Each row is a point on a landscape with many valleys, with its height.
From any point a ball rolls to the lowest of the 2 points nearest to it. It stops when none of these is lower. Distance is the straight distance between rows; heights are no part of it.
z627 (h 251): [-23 -23  44 -10  -3  34  60   9  64 -24 -23 -27  21 -53 -18  -5  -6  -5
  28   1]
z842 (h 430): [-34  56  48  59  12  79 -10  -2  27   3 -37   0  14 -29  31 -15  27   8
 -39 -25]
z993 (h 275): [-31 -18  -8 -16 -19 -26  28   5 -47  42 -26  14  -2 -11  12 -10  10 -14
  26  52]
z720 (h 438): [ -6  25  23  17   2   1 -61  -3 -18 -52  14  57 -15 -16  19   3 -24  -2
  -3 -45]
z475 (h 397): [ -2 -52  17 -70  55 -17   0  20  -4  12   0  36  35  28 -16 -29 -27 -15
   0  23]
z501 (h 655): [-28  28 -32  -6 -45   0  13  12  22 -10  73 -17 -16 -57 -30  36   8  44
 -20   5]
z209 (h 377): [-11  27  -9  -3  28  -6 -19  -1 -30  19 -22  -3  11  15 -44 -11 -18 -12
 -14  45]
z480 (h 149): [  8 -26 -29 -58 -27  42  -2 -12   1  20  31  37   6  24   8  20  65 -55
  -3  -7]
z850 (h 130): [  2 -23 -39   1 -19   1  36 -18   8  45  -4 -27  28   6 -46  20  -2  29
  -2  29]
z911 (h 273): [ -7  -2  63 -16 -23  27  13 -13  29  27 -23 -10 -43 -12   7  -5  -5  63
 -43  58]
z290 (h 229): [ -6  22 -17  -1 -10  78 -10 -53  -5  10 -29 -56  14   9  56  19   7  25
  12  33]
z344 (h 243): [ 34  29  28 -19   8  -5 -16 -18   9 -23  -5  12  -7  17 -45 -36 -19  36
 -55 -19]
z882 (h 49): [  6 -14  10 -33  -2  35 -50   6  55  24  29  27   2  14 -10  35  60 -44
 -33 -13]
z349 (h 340): [ 35   1 -49  59 -33 -17  26  12 -27  39 -14  13   6  14 -70  -8  66 -34
 -14   0]
z875 (h 506): [-21 -14  16  11  57  16 -12  20  54  -7  29   9  29 -24 -32  16 -43 -17
 -17 -38]
z67 (h 343): [ 39 -46  19 -56  17 -45  -7  16   8 -50  19  23 -34  12 -29 -29   2  -3
  -8 -15]
z82 (h 449): [  6  19 -68 -17   0   8 -53 -45 -62  -2  20   0 -33  56  -4 -10 -12 -17
  -4  23]
z544 (h 619): [ 12   9 -51 -27 -13 -50  43  18 -43  48  58  17  35 -35  -5 -15  25   4
 -11 -19]
z348 (h 412): [-20  48 -39  21 -50 -34  -2   7  14  -7 -15 -52  48  -6 -55   6  41  -1
  25  -9]
z980 (h 466): [ 14  45  40  26  21  65  14  -8  37  31 -19  26  52 -20  -2   6  14 -21
 -48 -26]
z790 (h 249): [-40  14   7  24   6   5  12  14   1 -30 -18   3  -3 -31 -25 -32 -47  18
  11 -14]
z666 (h 579): [ 12 -14   6 -29  12  -5  23  -1 -22  -7  14  49  21 -29  53   9 -37  21
  35 -17]
z420 (h 371): [-30  57  10 -32 -27 -16 -26  -2  58 -17 -10 -60  42 -12 -20   0  36  -8
   2 -25]
z324 (h 219): [ 32   0  66 -18  15  -6 -38 -10  45 -32 -22   9  -2  41   3   5 -26  17
 -27 -14]
z96 (h 502): [ -8  -7 -14   2 -38  -6  47  18  12 -44 -16 -41   8 -37  -7   5  32 -35
  64  -4]
z353 (h 601): [ 20  -3  -8 -45   0 -43  22   0 -36  31  21  53  18 -27   2 -13 -11  33
  -4   3]
z50 (h 372): [-14  55  49  43  19  56 -31   6  20 -44 -10 -17 -26 -39   4   9  18  21
 -26   5]
z594 (h 163): [  4 -12 -54 -21 -27   3  39 -47  -1  16  33 -80   4  13  -3  21 -40   5
  -1  31]
z662 (h 323): [ 54   4  10  -5  -9   6  14  -9 -11  -7 -38  37   5 -24 -57  66  18  23
  25  48]
z201 (h 479): [ -8 -32   1  -1  61 -48   3  56   8  19  26  26  -7 -10  27 -21 -21  15
  34 -49]
z586 (h 380): [ 48  72 -43  17  20  19  10 -39 -66  37  -9 -28  43  18 -46  -1  22 -11
 -25  63]
z68 (h 322): [ -6  76 -50  30   1  39 -55 -20 -30  32 -37 -13  28  -4  37  33  39  14
   2  38]
z302 (h 511): [ 27  22 -26  56   5 -18   4  24   3  -4   1 -25   9 -29 -35  76 -20 -47
  27  31]
z222 (h 299): [-71  24  60  48 -17  24  -5  15  10 -38 -21 -14 -31 -40   9  -8 -12  15
   8   8]
z491 (h 437): [  3  -6   9 -13  29 -55  34  29   5  44  16  -8  62 -34  20 -23   3 -28
  21 -24]
z711 (h 365): [-14  39  -8  27 -10  19 -32 -14  -4  -7 -21 -40 -40   4  -7 -15  -2  84
 -43  25]
z747 (h 158): [ -7   5  75 -21 -36  10  65  -4  19 -19 -31   2   0 -49  26 -24   1 -20
   5   4]
z99 (h 290): [ 17   1 -63  32 -20   1  -9  28 -34  14  24  45 -23 -16 -35  28  50 -44
   1   2]
z405 (h 276): [-30  53 -38   3  -4  72 -32 -35  -1   7 -31 -15  52  10  33  26  22  -4
  25  -5]
z752 (h 310): [ 62 -24 -35 -55 -11 -20  -5  -8 -25 -65  23   9 -39  44 -43  -8   8   7
  -4 -28]
z47 (h 291): [-34  14   0  14   2 -26 -64  -1 -37 -42 -34  13 -29  33  23  12 -45 -14
  40  29]
z61 (h 359): [ -7  50 -22  40  15  13 -42 -13 -43  58 -38  24   6  -5  10  45  -8  26
  -6  68]
z93 (h 162): [ 18 -36 -28  15 -13  16   1 -18  63  78  -7 -16  12  30 -40  33  17  37
 -42  13]
z309 (h 265): [-30  26  31  -1   3 -12 -84  -6 -13 -55  -8 -19 -17  31  33   2  -4 -42
  21  -8]
z591 (h 620): [-32  48 -26  -2 -26  25   0  -8  -5  19  21  12   3 -34 -17   9  17  24
 -20  10]
z394 (h 233): [ 18  29   3 -73 -14  44  15 -28  -4  19  11  11  21  13 -20 -25  64 -53
 -32  26]
z166 (h 344): [-24  17  22  41 -23 -22 -28  -9  35  -1 -50 -67 -27   7 -12  -6 -11  41
  -9  23]
z663 (h 358): [-31   9  27  19  32 -29 -15  32 -30   1 -56  18  18  -5 -42 -22 -13 -41
  29  52]
z650 (h 587): [ -7  19 -25  32 -29  11  -6  -1   2  -8  34   1   3 -39  17  40  14 -22
   9 -31]
z988 (h 476): [ 32 -18  13  23   5 -54 -14  -3 -34 -39 -13  24 -38  24  45 -45 -23  -8
  13 -57]
z719 (h 451): [ 11   1 -26  18 -29 -59  41  14 -16  -3 -12 -47  57 -32 -34   0  34 -17
  51   7]
z482 (h 335): [-19 -30 -11  44  44 -35  17  43 -15  15 -20  15 -10 -18  -9 -18 -23 -50
  35  17]
z637 (h 641): [  0  -4 -58 -33 -36 -35  19  22   1  15  74   9   9 -31 -39   9  14  52
 -24 -18]
z198 (h 525): [  0   3  -3 -15  53  33  31   9  13 -39  23  -2  51 -28 -22   6 -56 -44
  15 -24]
z60 (h 493): [ 15 -70  12  19  -8   1  39  26  32  11  52   5 -36 -35  18  21  26 -13
 -11 -36]
z354 (h 327): [-29  -3  12  24  -8  -4 -71   3  37 -18 -54 -28 -10  60 -11  -6   5  31
   8  -7]
z881 (h 517): [ 20 -38  39  -9  24  -7  54  11 -14 -24  22 -15 -31 -13  73 -31   5 -23
  49 -62]
z315 (h 490): [ 10   5   2  23  56  73 -20   6  61  20  24  12  39 -12 -32  31  -8 -18
 -51 -33]
z520 (h 189): [ 36  -4   5  34 -49 -25  -3 -17 -45  20  -1  50 -79 -17  28  10  20 -12
 -19  28]
z299 (h 474): [ 22   2 -13   7   5   1  33 -21 -23 -33  23 -38 -11  26  -2 -61  -6 -81
 -20 -40]
z800 (h 488): [ 34 -40  -6 -24   8  -2  63  -4  -7 -40  25 -26  -4  15  15 -67   2 -32
  12 -63]
z240 (h 550): [ 41 -20   6 -11  28 -25  52  18 -10 -20  10  -6  13 -34  43  11 -17   0
  72 -40]
z619 (h 391): [-14  -4  -1   6  34  14  -8   3 -18  25  19  31 -11   1  -5 -20 -35 -38
 -41  19]
z85 (h 190): [ 33 -34  13  21  21  57  14 -22  59  25 -35 -43  -2  28 -20  25   2  31
 -27  12]
z671 (h 387): [-19 -13 -11 -50 -38   7   2 -21  -6 -40  23 -39 -28   5 -15 -24   9  -1
  13   9]
z256 (h 459): [ 13  19  20  13  62 -62  53  47 -29  35  18  13  13 -26  17 -44  -4  17
  52 -45]
z317 (h 436): [ 11  38 -38 -24  26  10 -86 -34 -35   8  32 -37 -16  39  30  26   4 -11
 -29  34]
z134 (h 191): [ -1  14 -16 -16  -9  46   2 -63 -20   5  19 -83 -15  17  43   8 -36  35
 -20  41]
z604 (h 492): [-16 -57  -8 -25  43 -59  10  29   0  27  33  11   5  34  46 -42 -56  42
   9 -25]
z52 (h 462): [ 16  11 -45 -15 -12  -8   1 -32 -46  -7  13 -29 -12  30  -4 -21   5 -82
   6  16]
z131 (h 192): [ 31  49  -1 -64  14  36 -24 -37   9  23  10  34  62   3  -1  42  -3  31
 -18  19]
z573 (h 238): [ -3  -9  46  -1  10 -39 -69   8  16 -32  -7  17 -10  64  21 -15 -20 -27
 -18 -36]
z399 (h 363): [ 31  23 -70  53 -15 -20  25 -21 -75  44   8  -9  26  23 -54  -4  18 -28
 -23  20]
z205 (h 64): [-38  -3  57  -8 -54 -17  42  11  33 -36 -18 -27  -7 -41  24 -61  19   9
  11 -34]
z615 (h 500): [ -3 -77 -32 -35  12 -20  33  -3  17  46  13  -1  20  27  42 -12 -23  27
  31 -19]
z648 (h 138): [-20  -5  43 -27 -26 -39  51  25   1 -24   2  12  -4 -34  38 -79  -9  54
  -1 -28]
z845 (h 129): [ -8  25   2 -54  22  50 -41  -6  45   7   4   5  35   9 -22  25  39  -1
 -15  -3]
z257 (h 242): [ 64  46   9  -3  24  11 -17 -26  -6  16 -29  50  52 -10 -40  61 -13  33
 -11  33]
z708 (h 477): [ 20 -22  -4  53   4 -31 -24  22  40 -28 -11 -38 -23  -2 -32  68 -25 -24
  25   5]
z750 (h 390): [-43  13 -32  16  -2  51 -55 -30 -40  -1  28 -33 -49  15  19   7  12  70
 -34  17]
z171 (h 409): [-28  14  15  54  10  36 -25   2 -32  -7 -11  73   1  21  57 -11 -27 -17
  -8 -32]
z76 (h 547): [ 37 -15  -9   3 -10 -27  37   9  -8 -48 -37 -22  15  -8  21   5  24 -29
  89 -47]
z133 (h 236): [ 21   4 -17   1 -58 -39  20 -16 -31  59   4  18 -21 -15  19  18  32 -13
   3  29]
z239 (h 303): [ 26  35  46 -63 -18  20  27 -29  -9 -13 -12 -29  -5 -14  10  -7  26 -59
 -10  50]
z3 (h 470): [ 32 -43 -34 -18 -16  -5  65  59   5  -1  64 -16 -15 -31  -3  18  32 -22
  15 -25]
z625 (h 442): [ 32 -17  18  44  36  20 -33  12  35 -19 -34 -27 -47  -1 -55  59  -5  -5
   7  43]
z244 (h 362): [-50  14  36  51 -14  -2  10  27  31   5 -34  46  30  13  43  16 -49  60
   3  14]
z341 (h 308): [-43  -6  35 -12 -11  28   8  11  58   8 -16 -26   4  -6 -31 -37  22 -12
 -16   7]
z271 (h 321): [ -7   4  44  18 -10  25   4  10  39  28 -38  56  -4  -6   6  29 -11  66
 -28  36]
z255 (h 373): [  2 -73  24 -63  37   8  11   6  29 -28  31   0 -12   9 -10 -23 -13 -23
   5 -12]
z235 (h 503): [-45 -75   5   9 -18 -13   2  -2  38  18 -20 -12  14  64  48  -7 -35  35
  27 -25]
z303 (h 461): [  9  32  -9   4  -4 -58 -37   9 -22 -23   6  46  11  -3  39 -17  -5  -3
  16 -74]
z896 (h 551): [  3  47 -51  40 -26 -11 -37   2   1 -10  -6  -5  14 -12 -10  77  15 -18
  31  -3]
z210 (h 309): [-33 -20 -21  -7   6 -52 -15  38 -33  18   5  13 -21 -26  30  -2   1 -36
  48  17]
z700 (h 414): [-42  11 -12 -14  32  45 -78 -30 -42  11  45 -36 -19  48  56   1  23  34
 -59   7]
z322 (h 450): [-16 -69  38  26  25  46  26   5  24  24  61  32 -22 -39  17  27 -23   1
 -36 -25]
z41 (h 227): [ 44 -24  32 -11  -2  38  35 -21  22  11 -43   1 -28  14 -47   2  -8  38
 -34  47]
z223 (h 336): [-18 -24  11 -26 -21 -36 -14  15  68  17  -8 -36  18   3 -29   1  33 -23
  -1  -7]
z183 (h 203): [-28  -9  40  23   7 -27  60  42  10  -1  -9  22  -3 -58  16 -25 -48  53
  11 -10]
z975 (h 351): [ -8  14  44 -62 -11   6  31 -36   6 -43   9 -72 -17  -9  12 -26 -25 -25
 -11  38]
z100 (h 388): [-44  51  22  65  -9   3 -25   4 -10   2 -20  64  16  49  74  -3 -32  29
 -17   8]
z107 (h 416): [-59 -24  -1  18  11  47  -5  10  -3  23  63  39 -26 -27   8  -6 -13   6
 -41  -3]
z538 (h 395): [ 67 -15  11   9  21 -11   6  15   3 -29 -39  21 -14  12 -73  38  -8 -27
  15  32]
z766 (h 237): [  8 -29 -42  47 -17 -39   2  23 -46  25   6  53 -71 -14   3 -11  43 -16
  10 -15]
z87 (h 485): [ 44 -44  18   3   2 -23   9 -14  -8 -15 -34  31 -20  51  31 -31 -38  34
  -2 -23]
z759 (h 415): [-23 -30  19 -47  31 -38  40  27 -16  23   1  19  74   5  -3 -53  -4  20
  30   0]
z818 (h 419): [ -4 -59 -50 -39 -35 -13  24  11   2 -18  60 -32 -24  12  -7  -5  21  -7
  10 -27]
z319 (h 311): [-17  11   2  52   1  -8 -50   2 -10   3 -74  22 -13  66   9  -5  -2  -2
  11  18]
z803 (h 494): [-13 -67 -21 -21 -27 -29 -19 -13  -8 -23 -37   0 -16  68  19 -22 -17  23
  38 -15]
z782 (h 271): [ 39  20   3 -16   4  14 -36 -33 -27 -57  20  24 -49  33 -26 -10   3  16
 -42 -21]

Call two points neighbours if one is among the 2 nearest of the other. Go from one point of each pair to the other, from neighbour to neighbour, staying as low as possible. Name the highest point that can't be avoided.
z520 / z324 | z235
z205 / z520 | z240
z850 / z520 | z209
z850 / z882 | z60

Where does a ball stop that starts at each point below?
z604 | z324
z591 | z882
z235 | z850
z76 | z205
z875 | z205
z317 | z324
z3 | z882
z60 | z520
